Points, in no order, along strands that fork, close into loops and pass close to each other.
In the rows, zero is written as 128.
Two points are linked if the straight distance between their rows is under 92.6. Some points are linked to none.
pevi: [178 110  82 107 124 185 120 163 146 122 116 145 107 135 136 115 139 112
 139 184 121 118 115]
noluf: [115 143 216 143 148 123  99 128 156 101  77 120 124  68 151 126 174 136
 153 121  84 170 129]
Lub: [171  87  64 110 119 164 148 128 144 136 180 144 122 136  75 114 113 133
 152 111  91 121  40]
baz: [164  66 146 108 124 107  79 135 168 132 144 156  94 163 168 166 158 137
 148 201 144 189 129]
gelaf: [120 117  79 144  87 149 127 101  98 122 132 132 119 140  84  82  78 149
 148  79  91 109  63]
dusog: [153  85 198 145 102 129  60 133 142 109  90 136 110 104 143 129 163 149
 151 122  69 196 141]
Selip: [210 124  41 128  88 178 138 162 177 156 141 158  83 124  94 132 126 161
 168 118 112 156  74]
Gepir: [163 160  73 138  91 169 138 146 147 168 169 143  67 175 102  95  95 170
 168 117 146 116  69]
kebo: [122 121  81 119 108 145 140 124 134 138 128 121 146 153 136 109  91 146
  71 117 149 106 149]
rem: [121  84 209 147 119  80  81 141 156 173 131 153  85 142 133 167 180 161
  85 111 144 148 148]
zuzeg: [139  49 159  96 126 102 131 128 154 139 187 126 120 147 145 184 148 147
  66 130 163 142 135]
Negik: [129 154  99 147  58 143 113 119 130 131  39 129 108  90 121 167 120 164
 112 122  94 139 144]
tofo: [137 116 117  93 152 169 147 114  77  93 135 107 159 125 128  91 112  84
  98 118 100  82  98]
Gaged: [139 146 129 118 113 152 120 132 134 161  84 122 124 139 160 163 152 117
 130 177 157  98 158]
vuf: [101 154 181 142 180 114 123 107 156  73  64 107 140  58 150 115 150 126
 140 126  75 166 119]
buso: [130 109 124  92 152 168 156 117  68 108 180 112 155 135 111 121 120  87
 107 112 114  88  98]
sabog: [118 114 107 157 109 102 121 155 183 187 174 164 141 148  91 145 161 152
 177 125 154 142 152]
gamun: [ 95 212 119 117 127 127 172  95  58 123 119  97 108 145 144 137  86 115
 117 118 151 112 116]
lopo: [116 144 220 131 142 108  89 108 142 142  65 114 110 118 174 161 166 152
 104 138 125 151 145]
rusag: [135  83  86 100 150 136 170 140 123 140 206 115 177 170 130  97  99 123
 114 100 157 108 117]
dize: [137 124  71 136  94 163 117 109 113 114 111 128 122 123  88  89  88 149
 117  91  84 108  82]
leg: [108 187 102 137 109 147 131 108  86 102  99 119 113 100 101 108 100 124
 158 113  87 126  91]
gitiz: [151  79 143 122 107 105  88 142 179 160 123 150  90 138 147 182 169 137
 168 183 150 162 138]
loka: [ 79 194 130 158  74 127 127 113  93 170 114 126 105 131 108 174 131 143
 174 114 140 124 128]
zome: [118 154  98 169 137  90 129 104 135  79  64 129 149  88 100 107  84 111
 152 117  72 149 133]
peguv: [106 184 161 115 196  76 161 122 125 126  80 101 151 120 180 160 121 112
 118 116 182 127 184]
biza: [155 129  68 123 115 160 141 117 120 143 164 121 110 179 111  57  65 157
 112  93 131  99  58]
Liras: [148 135  91 141  52 175 111 133 134 147  72 132  90 106 113 172 139 166
 122 123  99 130 129]
von: [159 188  87  93 126 188 137 125  88 121  99 119  94 158 134 131 102 133
  82 144 145  74 112]
Gopar: [131 127 124 131 116 129 119 104 131  76  41 113 132  77 137 112 111 139
 109 140  64 146 128]
rane: [136 175  84 150  90 157 125 140 117 128  64 135 113  93 122 124 136 128
 181 126  97 138 138]
pabe: [102 163  96 159 142  91 155  79  81  79 106 114 123 128 106  87  47 100
 143 104 101 129  89]
mez: [166 137  54 139  71 175 136 148 170 195 123 146  89 156 105 165 119 183
 124 134 142 129  99]
nade: [137 140 117 129 138 164 127 112  95  87  90 125 154  79 100  84 131  96
 185 108  53 120  84]
veta: [176  34 126 110 112 143  92 129 161 102 147 139 119 152 156 108 127 135
 126 183  92 173 103]
Ner: [117 166 168 151 147  87 102 132 174 133  45 139 118 102 157 127 162 127
 163 147 132 146 180]
Bero: [150  95 100 122 112 154 125 158 173 147 126 144 122 145 147 131 148 117
 146 181 142 125 141]
zadu: [109 138  97 128 149  72 152 122 128 103 102 116 158 143 146 122  67 128
  78 100 168 122 192]
Pavo: [132 132 173  91 160 115 136 128 111 112  87  96 145 144 204 138 129 116
  89 142 167 121 184]
paz: [122 102 111  86 138 109 158 131 147 152 214 148 129 133 117 200 157 113
 133 157 197 133 113]
Lezu: [131 102  81 113 142 130 164 137  97 141 208 113 166 177 131  60  89 120
 143  91 157 101 109]
bigi: [130 174 110 113 117 179 144 136  86 154 156 132  96 157 120 162 133 107
 141 149 151  97 108]
mab: [ 77 169 200 145 153  97 129 125  86 148 168 132 157 110 102 153 154 130
 123  84 158 118 141]
fabe: [178 144  93 132  86 186 113 153 124 115  79 135 100  82 128 132 152 122
 162 133  84 136 125]
tevis: [149 111  93 121 114 156 112 118 130  84  62 119 132 107 134  75 104 128
 101 156  78 118 118]
Logi: [ 94 170 121 132 171  86 158 118  83  99 145 111 162 139 136  70  89  86
 168 109 154 119 144]
gegi: [162 156  55 137  92 161 160 147 171 195 158 145  99 181 111 129  99 171
 142 138 160 130  83]
tum: [147  74 207  96 137 133  92 115 116 105 153 135 106 132 156 180 156 118
 105 176 117 175 113]
vas: [125  63 170 135 169  77 119 150 152 136 197 144 156 126 102 110 160 131
  97  87 141 121 143]
bif: [ 83 157 166 169 172  45 113 130 142 121 109 154 147  89  90  99 138 127
 135  74 123 134 154]
gife: [129  56 170 108 139  63 109 136 182 141 196 164 102 119 114 164 178 154
 115 132 154 168 111]
Pabus: [119 125  95 124 151 133 129 137 120 118 143 133 170 137 129  67 114  90
 149 131 132 103 144]
Denen: [114 179 132 167 165  91 143 108 175  93  30 111 124  83 153 154 135 135
 146 152 104 168 152]
siz: [138  86 175 143 110 127  79 135 150 115 103 139 118 117 140 118 149 141
 133 146  86 157 148]
Roki: [118 150 122 108 115 153 141 101  93 104  94 101 132 112 123 132 105 126
  70 126 101 102 118]
ketam: [167 175  70 114  98 194 104 124 103 110  93 126  76 143  97 115  86 168
  97 108 110  97  80]
pov: [144 123  70 159  63 150 135 148 144 169 167 151 105 127  81 148 130 161
 189 100 112 157  94]
Pozun: [141 126 110 135 112 138 111 148 162 155  93 141 127 143 157 132 147 123
 146 178 154 110 178]
vifo: [123 106 160 102 161 101 147 149 116 145 214 145 139 128 119 191 167 109
 127 130 198 120 143]
purev: [ 97 126 206 141 125 137 117 118 108 126 154 132 151  70  81 176 166 128
 141  97 100 133 103]
Mosez: [123 102 194 146 171  90  94 172 156 130 158 163 140 103 109 102 191 101
 171 128 131 137 148]
Detid: [ 93 145 170 157 169  62 103 148 145 138 129 156 150 107 102  87 165 126
 139  92 135 125 170]
lamug: [ 88 150 125 174 104  92 108 146 152 180 149 156 133 144  90 141 149 156
 174 103 158 129 165]
barup: [147  87 172  99 105 142 110 110 121 154 119 109  99 157 177 205 148 133
  76 173 152 126 144]
vod: [104 207 109 152 182  86 191 105 105  96 101 103 131 135 148 140  73  97
 139 135 145 141 143]
zup: [115  94 110 139 134 113 144 136 139 151 226 149 156 138  81 130 140 128
 167 124 143 129 101]
Pizod: [173  55 120 102 111 122 113 126 178 138 147 138  97 178 178 156 137 148
 107 206 149 172 123]
dev: [ 96 151 153 133 177 123 137  96 133  66  75 100 161  73 135 111 127 108
 121 130  80 143 117]
bitus: [111 126 142 136 121 108 108 126 146 131 106 129 147 119 133 113 132 128
 110 128 130 120 170]
miv: [100 200 121 153 183 112 170 101 148  93  55 100 130  93 153 159 123 123
 140 155 117 153 136]
zito: [138  82 182 105 154 132 104 123 118  89 126 110 150 131 177  99 136 107
  94 152 106 132 147]
gimo: [197 153  48 132  98 179 126 158 158 159 158 154  69 156  94 109 105 163
 185 114 130 142  66]
bef: [134 136  87 104 122 136 146 120 113 117  83 106 137 143 166 121  87 136
  58 141 157 103 165]
Dofe: [114 111 115 146 129 122 145 132  94 143 227 138 141 149  89  91 132 111
 203 129 142 116  90]
zipaf: [131  59 161 101 125 108 132 138 145 143 172 120 140 154 143 151 133 155
  53 101 158 129 158]
difu: [124 155 184 133 151 141 113 146 138 142  97 129 131 102 155 154 187 105
 181 168 135 131 152]
pana: [131 150  84 103 159 147 150 112  70  87 126 111 147 140 131  68  78  89
 112 117 123  87 107]
tamem: [163  79 143 121  86 159 104 141 132 105 125 140  98  76 120 176 171 115
 166 146  84 176 113]
zanen: [163  57  86 135  88 149 123 139 193 141 121 128 137 142 136  95 108 166
  92 147 100 135 121]
Miviv: [143  78 106  80 158 142 162 151 106 119 187 109 171 159 141 107 110 106
 103 107 156 100 144]
sez: [101 149  93 155  81 125 150 122 110 163 175 124 104 171 115  81  85 156
 146 106 151 115 100]
topoz: [ 92 167 138 146 150  76 146  96 126 100  94 112 146 109 126 150  92 127
  82 104 124 142 157]
sada: [105 120 165 117 183  80 133 137 114 104 139 124 176 119 135  88 126 106
 109  86 152 114 175]
Vika: [ 90 153 192 112 148 128 140  93 105 104 110  93 153  90 139 158 137 126
  73 106 113 127 127]
Zet: [118 160  80 164 141  97 149  86 107  72  76 119 133 114  94 101  54 107
 130 116  77 133 101]
noz: [140 118  81  96 125 117 174 141 157 181 206 137 128 164 126 182 138 132
 131 153 197 130 117]
sur: [ 99 142 140 124 179 111 144  89  83  82 127 113 185 104 119  78 106  83
 142 101 101 105 107]
bino: [105 120 121 133 148  84 137 150 139 153 177 130 167 161 128  98 126 142
 126  85 186 117 181]
verat: [121 154 206 100 179 134 132 112 118 118  85  89 137 119 210 151 162 119
 108 152 152 129 154]
rusa: [ 80 161 188 163 114 131 120 116  86 139 164 131 144  89  75 161 152 138
 169  90 110 138 107]
Zube: [144  92 186 123 112 119  80 114 142 158 112 128  98 163 174 189 156 146
 106 166 143 149 154]
vidi: [108 143 195 118 217  74 140 123 132  82 102 106 153  91 170  97 138 108
  90 100 127 142 145]
gaf: [150  31 180 101 170  96 106 135 139  99 187 128 142 147 153 103 146 116
  94 127 130 148 128]
Kaze: [164 116 126 117  92 179 109 122 119 106  66 114 100 122 156 134 135 143
  86 183  96 122 121]
Kotur: [ 94 171 133 144 128  92 136  95 137 119  67 118 136 113 134 157 103 139
  79 129 132 130 167]
Vodu: [138 108 111 116 140 135 140 166 155 154 168 144 137 153 141 140 150 100
 150 172 173 114 151]
kip: [113 134 154 101 140 133 144  90  98  84  89  87 148  99 147 138 107 122
  53 120 104 117 133]
zal: [112 121 163 115 148 127 141 139 102 142 190 131 146 128 117 176 157 106
 123 126 167 114 134]
Relit: [136  89 109 131  75 147 123 133 169 164 134 142 108 137 113 184 142 164
 106 140 123 142 124]
Tel: [148  95  79 117  95 125 170 118 176 166 201 143 138 140  83 154 109 163
 107 118 119 147  65]
Vese: [159  31 114 132 106 133 103 132 188 117 138 134 140 138 134  83 123 147
 123 148  84 148 117]
zirat: [ 83 177 140 176 154  63 152  79 117  91 104 116 137 104  99 144  79 127
 116  90 101 153 124]
bupa: [110 138 172 157 106 113  96 144 152 152 106 149 127  96 103 166 173 139
 161 106 120 140 162]
tusal: [126  87 230 142 152  95  79 144 140 121 135 145 124 102 124 113 174 129
 116 106  97 154 121]
Bel: [160  72  89  83 120 163 159 131 137 134 173 115 135 156 138 141 100 140
  54 133 142 110 107]
tuz: [ 59 187 179 170 121  99 128 103  86 129 147 122 143  91  88 124 135 138
 190  88 119 144 110]
pulo: [131 124 148 127 133  89  98 124 153 126  66 122 124 153 194 115 128 140
  95 161 150 130 197]
kofir: [108 124 140 129 151  80 129 153 134 161 152 135 145 152 136 130 146 133
 113  92 187 110 198]
furo: [160  53 128  90 119 159 130 123 130 109 149 111 126 151 162 132 115 136
  52 156 125 126 121]
Riveg: [145 152  65 157  68 165 119 155 127 157 132 152  95 126  96 135 132 145
 194 107 117 144 111]
fisuz: [ 93 145 125 135 142 106 147  77  68  91 131 111 155 122 100  76  87  99
 148  90 100 112  87]
kila: [ 81 189 131 152 134 110 131 118 105 124 119 131 145 122 113 121 117 108
 162 122 132 127 145]
nasub: [116 157  93 133  87 139 160 129 101 169 189 118  91 187 127 109  98 152
 135 113 171 102  98]
godut: [144 115 182  96 122 167 129 112 101 128 111 100 117 133 175 185 151 116
  76 175 132 119 134]
kis: [175 123  88  89 112 200 131 141 120 127 146 136  86 142 106 160 133 124
  98 157 123 102  80]
masef: [156 162  58 134  97 167 112 118 109  96  73 135  93 117  89  93  79 158
 120 103  93 113  84]
Kuza: [137 108  73 130  81 126 152 134 172 167 194 149 114 125  76 174 128 163
 152 117 121 161  77]
vupop: [155  70  86  95 119 126 151 141 191 141 182 144 122 124 117 144 137 133
 129 163 135 154  85]
Pibe: [148  66 118  86 136 135 144 138 154 121 188 134 121 139 136 159 141 105
 104 169 148 137 108]
feme: [147 112  85  99 117 176 154 137 122 147 170 127 121 161 122 149 120 129
  86 136 142 104 102]
luk: [123 167 153 131 132 166 125 137 131 121  71 118 129  77 149 138 170 109
 172 161 103 138 135]
gaki: [115 119 223 147 122  92  80 130 148 162  94 139  98 121 138 170 176 159
  95 114 135 145 146]
pakol: [ 91 157 114 145 100 125 137 125 113 182 158 132 133 164 122 164 127 142
 139 119 172 107 148]
buget: [135 124 220 141 135 135  77 129 138 107  77 126 113  87 162 135 179 145
 160 132  77 199 127]
danu: [129 121 102 150 121 141 107 149 150 119 111 145 154 101 107  80 133 112
 183 131  97 127 146]
sofo: [123 120 126 148  80 156 111 124 126 114  98 133 138  80  97 137 140 134
 142 101  70 141 124]
Neze: [123 186  84 151 115 130 131 130 130 117  62 137 123 106 122 115 111 116
 172 145 113 130 144]
dal: [131 147  63 138 125 144 127 131 111 123 135 139 122 151 107  45  88 117
 187 117 117 102  93]
Pilal: [131  66 175 102 167 129 138 128  97  98 202 120 167 110 115 144 145  93
 104 116 130 110 114]
nov: [146 144  62 116 109 135 170 137 162 200 182 145 112 177 113 171 121 148
 139 151 182 129  96]
Duta: [116  87 177 118 187  76 125 149 114 119 167 131 172 122 124  94 144 122
  94  66 153 109 171]
kuzes: [170  94 115  96 138 179 113 128 119  85  97 114 127 129 152  78 120 109
  96 169  91 105 116]
fibig: [ 90 105 149 141 132 107 121  96 100 119 167 129 175 115  79 109 117 134
 122  72 101 109 114]
Lidaf: [ 88 145 113 131 130  89 155 136  95 144 182 118 152 172 133  99  99 140
 140  82 191 114 164]
patab: [117 148 210 120 189  70 108 137 134 134  85 120 117 125 190 123 160 123
  98 116 159 142 170]
Talu: [151  89 161 142  92 111  86 149 168 148 112 150  88 109 136 196 187 141
 180 153 124 175 145]
korol: [124  87 135 143  96 143 111 131 132 121 143 140 144  88  78 140 147 124
 157  98  79 140 109]
dis: [151 117  76 135  64 173 120 144 158 172 112 144  93 133 114 177 133 168
 130 138 124 135 119]
bot: [164  83  74 127 103 123 150 151 219 168 172 151 145 139 110 125 126 153
 137 150 128 154 105]
lere: [122  69 127 136 151  90 137 130 163 147 224 145 160 131  85 131 150 140
 127 108 144 133 119]
lukag: [ 84 120 131 153 106  90 133 122 127 170 195 132 153 156  87 126 124 175
 121  74 154 124 143]
Rugir: [130 125  69 134 105 150 131 141 164 161 136 137 145 158 127 103 106 151
 117 141 150 113 141]
tavod: [113 137 198 129 212  56 120 143 142 106  95 134 140 101 169  79 147 104
 105 107 143 139 166]
vasos: [138 134 140 124 141 175 124 128 102  91 104 119 157  67 118 101 159  87
 187 122  61 126 100]
tev: [147  59 120 136  63 152 109 130 167 134 125 141 105 110 114 167 147 162
 123 132  87 162 120]
Reri: [102 194 133 119 118 146 158 105  50 115 147  98  96 139 127 114  89 111
 130 115 128  96  87]
zamen: [128 196 126 113 115 176 137 114  58 111 152 112  69 158 111 106 104 118
 149 114 124  90  70]
fani: [106 182  70 166 119 108 122 138 129 123  95 148 135 126 116  71  97 113
 203 133 128 135 151]
soz: [ 97 221 125 137  81 154 142 104  76 156  90 112  87 126 120 178 126 144
 147 128 128 118 100]
Kufof: [133 159  83 116 176 122 158 115  99  76  88 111 153 121 146  76  79  82
 120 145 117 111 130]
tope: [100 166 122 166 152  79 123 117 151  94  81 138 157  90 103 101 105 111
 155 115  96 152 154]
Ral: [ 73 135 116 172  92  83 144 113 100 148 193 115 125 156 107  73  91 152
 159  92 153 115 118]
lur: [151 189 107 111 108 188 117 132  82 116 141 131  63 157 100 122 109 132
 150 118 117  91  72]
tided: [162 102  70 113 127 152 164 119 134 158 189 124 145 177 107  73  77 148
 111 100 124 106  62]
rafe: [136  81 210 149 157 103  80 157 152 123 139 160 121  95 123 112 191 116
 163 125 103 158 129]
vadan: [158  93 172 117 132 124  76 119 128 138 105 129 110 187 195 149 151 139
 110 185 138 159 161]
doref: [141  26 184 123 165  77 102 140 147 122 193 140 134 135 121 107 160 138
  86 102 122 144 121]
Fevez: [100 141 153 121 171 140 142  95 102  80 115 106 177  85 122  95 130  85
 133 117  91 115 106]
bib: [143 163  86 105 105 175 129 116  93 114  93 116 108 139 119 125  94 144
  69 127 114  93 109]
Zugus: [131 132 169 120 159 114 123 153 137 175 145 135 140 141 159 180 175  94
 148 154 191 109 177]
Zusu: [131 129 171  92 145 166 145 123  94 128 136 107 133 127 162 181 156  95
  96 157 149 107 137]
Vek: [ 85 184 140 145 110 132 134  96  95 106  95 115 137  79  97 141 119 133
 148  96  78 144 105]
Tese: [155  83 135 107  94 172 109 117 127 114 108 113 107 140 155 135 124 146
  64 172 106 122 126]
lerak: [127  96 177 113 159  80 124 161 136 169 160 134 130 148 147 162 168 138
  93  91 195 115 182]
bol: [109 120 132 114 139  74 135 124 138 114  97 109 140 140 157 128  98 146
  56  96 158 124 198]
sizad: [ 88 153 143 172  97  92  97 139 153 173 112 156 131 116  94 155 158 154
 168  94 140 135 172]
Ridag: [108  90 160 130 142 122 129 112  99 114 188 131 174 110  84 126 140 113
 126  92 115 109 108]
ris: [151  78 115  88 153 146 158 159 126 123 170 110 151 160 163 127 128 107
  99 137 172 108 157]
Gobuf: [188  80  71 118  94 178 131 141 183 146 114 132 118 138 130 103 105 168
  82 150 112 128  98]
sisot: [132  99 127 113 165 141 132 150 124 113 170 128 175 137 127  92 142  79
 152 140 137 105 143]
sase: [114  87 141 111 124  99 129 127 140 125 140 113 149 149 146 125 115 153
  52  82 151 116 177]
pamo: [144 158  77 139 100 170 126 162 112 143 141 150  98 134  97 119 133 115
 200 131 122 122 103]
milag: [ 65 154 142 171 115  59 142  91  84 116 168 114 131 136 104  80  83 134
 159  83 149 124 120]
nodab: [132 113 168 121 139  80  94 133 144 158  87 117 119 162 188 140 136 143
  88 130 170 126 199]
pevun: [168 139 117  92 117 198 134 139 103 125 106 123  92 134 136 170 151 108
 105 176 125  94 109]
musi: [ 89 165 158 173 187  57 128 114 155  93  85 138 151  78 105 109 123 114
 147 100  99 157 144]
vilop: [152  95  78 119 119 132 173 128 165 169 203 133 156 160  97 117  95 159
 113 111 126 128  74]
Luzo: [100 187 149 110 165  95 153 126 105 149  98  97 150 137 167 176 129 119
 122 109 196 109 187]
vazip: [ 96 214 125 122 112 151 146 100  76 144  92 109 107 131 136 170 117 130
 116 131 139 110 124]
zud: [129 144  88 113 136 150 159 138  82 134 193 118 121 180 131  61  90 107
 155 115 164  92  95]
raz: [170  77  83 140  66 164 117 147 156 133 133 146 110  90 103 148 145 150
 151 112  85 160 106]
sele: [207 136  55  94 132 193 144 149 166 143 163 147  87 164 101 118  99 155
 115 137 140 116  63]
Dun: [123 120 131  93 137 163 155 123  64 124 196 120 135 133 102 157 124  95
 109 121 131 101  83]
Muser: [144  90 128 140 103 142  92 146 158 111  92 133 131 105 135  97 143 126
 154 146  92 147 157]
meb: [ 98 218 113 157 170 110 179  90 118  95  73 100 125 110 138 164  97 116
 130 145 115 148 122]
nub: [ 99  93 149 157 104  92 103 138 178 162 154 153 139 126  87 147 155 168
 108  90 126 136 156]
lig: [130 169 106 119 139 164 131 108  76  87  99 119 128 108 100  84 107 103
 160 111  71 105  72]
gir: [148 106  70 149  99 135 141 154 213 178 147 151 147 153 123 101 115 158
 139 143 135 140 136]
Mato: [109 179 161 161 180  72 121 121 182 105  41 129 124  92 155 129 145 122
 156 147 120 164 166]
Givo: [142  62 208 114 174 104  81 136 120 104 145 128 133 156 166  86 144 118
  92 128 114 156 147]
nug: [205 108  45 131  80 187 124 155 160 138 117 145  82 111 100 141 133 157
 142 113  94 146  89]
puli: [137  97 160  97 137 147 137 141 125 124 169 130 129 125 136 181 156  94
 109 166 149 120 128]
rad: [ 76 166 177 130 140 147 133  89 101 103 109 103 153  72 110 154 138 129
 109  99  85 130 101]
bet: [129 147 127  97 156 116 155 124 112  98  74  95 147 130 186 131 105 110
  82 140 161 114 183]
puge: [138 166  89 113 116 166 148 144  96 160 179 130  79 187 124 130 115 125
 144 134 167  95  90]
fufep: [ 90 182  97 177 123  58 165  99 103 109 123 119 112 149 126 112  46 118
 132 116 149 137 134]
Zakir: [184 107 112 137  74 180 111 149 116 105  91 128 100  69 133 146 171 122
 159 132  68 164 116]
lezuz: [161  66 154  97 152 151 117 140 126  94 147 122 142 140 170 107 136  90
 113 180 119 130 133]
Kuda: [118  75 179 141 135 121 107 123 128 117 174 146 157  84  70 143 162 121
 142  99  94 129 104]
rin: [166  91 106 103 121 174 126 155 136 110 146 143 104 105 117 140 151  95
 158 172  99 128  96]
dofik: [114 148 176 140 150 109 113 151 145 164 120 140 142 121 142 149 175 105
 161 145 168 113 176]
Dup: [123 143 111 128 137 152 147 139  81 138 200 132 123 159 105  88 125  93
 188 137 147 105  94]
Mebov: [152  90 112  92 144 176 129 116 104  84 117 110 155 120 140  80 113  93
  90 141  91  87 103]
sonus: [136  55 170 107 123  85 104 118 163 140 175 146  97 144 144 184 163 145
  97 155 155 166 122]
Liris: [107  92 180 151 123  76 101 142 162 167 149 153 121 127 103 147 168 160
  89  91 147 126 160]
Bepo: [ 97 164  68 159  81 117 142 116 117 149 131 132  97 159 116  81  66 161
 139 108 148 121 106]
Vub: [120 160 190 116 192  60 128 120 144 127  59  99 120 125 201 145 138 126
  97 121 171 144 180]
malan: [ 87 125  94 156  94 108 131  84  96 123 144 121 139 140  93  80  68 147
 127  77 106 116  90]
romod: [123 139  98 110 163 121 137 131 123  94 106 120 170 128 150  68  99  88
 121 144 134 103 163]
voz: [136 116 166 143 128 157 112 130 126  99 111 127 158  52 113 116 171  99
 190 112  61 149 120]
dabav: [183  47 107  98 108 150 111 130 169 118 143 138  98 158 163 125 123 146
 103 201 115 170  96]
Zam: [121 128 139 140  94 137 112 110 132  93  58 117 131  67 118 129 127 142
 125 114  63 154 132]
Gage: [113 159 117 140  98 115 125  97 139 125  40 118 121 109 139 161 112 153
  88 142 117 127 157]
tas: [ 91 155 116 128 140 102 153 125  81 126 167 115 154 151 133  94  98 111
 141 101 170 107 149]
fopa: [136  94 193 114 160  89 112 146 139 161 152 138 115 146 159 175 172 122
 112 137 189 128 167]
fozim: [134  96 168 162  87 119  94 151 159 147 118 154 114  85 106 178 179 141
 165 117 109 163 151]
moso: [147 152 121  94 119 183 145 135  98 154 137 126  94 138 129 204 155 101
 121 171 149  95 108]
kuz: [ 73 170 129 175 119  50 161  96  94 108 148 109 115 142 122  94  63 120
 153 104 151 138 132]
duv: [ 75 121 126 152 115  88 123  83 104 112 147 123 162 124  85 102  89 146
 111  66 108 117 119]
vova: [105 119 160 153 175  83 106 167 147 141 164 161 165 118 103  88 169 110
 162 108 148 114 167]
Fikud: [166 172  84 114 127 194 122 148 101 114 127 144  94 142 105 108 126 110
 166 138 108  98  94]
dig: [188 152  72 111 124 200 117 166 128 115 112 144  92 130 116 107 138 119
 151 160 113 100 104]
tibu: [103 177 186 106 182 140 149 122 117 122 115 103 153 107 174 150 166  97
 133 143 155 119 150]
Zemet: [ 95 203 129 133 186  99 179 113  83  99 117 102 150 129 158 116  86  94
 144 125 157 132 142]
matad: [189 117  57 112 104 187 141 143 173 156 125 136 105 157 115 110  99 173
  78 143 131 113  87]
Tedot: [121 163  79 143 150  81 158 116 131 102  79 124 141 138 147 118  64 113
  96 136 155 131 175]
lof: [122  89 119 154  99 104 108 150 200 168 142 156 133 139 105 135 153 163
 134 117 130 138 158]
nav: [125 117 158 110 180 114 129 148 124 111 144 120 174 126 154 100 144  85
 128 125 153 109 175]
bebin: [105 147  93 162 119 109 108 151 158 130 109 154 159 119 110  78 120 117
 186 128 127 129 166]
noduk: [105 173 144 155 143  93 105 147 162 170  77 146 135 120 140 140 164 119
 180 147 159 124 192]
Met: [133  91 222 131 173  95  71 136 121 115 123 147 120 138 160  85 157 128
 105 125 108 167 132]
nes: [147 120  97  97 141 154 149 159 121 146 149 123 139 168 162 134 131 105
 114 159 176 102 155]
Luton: [112 163  52 147 109 111 139 111 120 121 105 129 111 158 120  76  47 142
 115 120 147 120 120]
pek: [140 164 141 114 124 179 135 123 119 106  60 107 120  89 149 134 155 116
 142 174  88 127 127]
far: [152 209  83 112 150 174 142 139 108  88  62 123 111 111 136  94 125 106
 152 167 106 105 115]
katul: [ 79 185 118 153  81 116 129 112 105 165 128 131 115 146 116 160 114 148
 139 114 158 117 147]
Kaba: [104 163 124 119 128 120 139 127 104 172 121 114 143 157 150 172 133 127
 120 121 191  95 175]
nekep: [119 169  58 167 133  87 158 100 115 100  90 129 121 153 117 107  34 128
  99 124 140 133 137]
Dap: [159  75 160 118 125 158 107 146 135  96 134 140 120  95 129 142 163 100
 162 171  88 157 115]
rozag: [122 177 115 122 108 159 126 120 113 152  83 120 118 124 136 162 135 123
 124 159 135 104 143]
Bodo: [152  98 149 128 114 125  80 124 147 130  75 130 118 173 191 116 135 148
 117 190 136 146 173]
busi: [110 171 163 102 156 170 154 123  82 130 144 106 150 114 148 162 153  88
 121 145 139 102 127]
kuf: [107 131 104 137  97 154 139 130 102 150 182 137 118 146  84 144 118 135
 143 117 128 117  87]
kiza: [139 126 224 135 132 132  78 117 131 131  85 125 106 125 170 166 176 146
 139 155 104 177 135]
vaf: [149 141 156 109 112 177 120 118 112 110  58 101 110 111 165 141 149 135
 104 185  93 129 124]

A fork is a point with three links, a tip a point with one. Leave the first point through the second and follow the links. Name the first fork or tip that comes.
Detid / bif -> buget
vupop / bot -> Zusu
lig / leg -> bib
tev / raz -> gegi
tas / Lidaf -> dofik

Name the points in between on the shortest way along the links from the first point to the second, in order.
Zet / Liris -> pabe fisuz sur Fevez dev vuf noluf buget kiza lopo gaki rem
vupop / Kotur -> Pibe puli zal vifo paz noz nov gegi mez dis Liras Negik Gage
vidi / soz -> tavod patab Vub peguv Luzo Kaba pakol katul loka
zanen / Talu -> Vese veta dabav Pizod baz gitiz
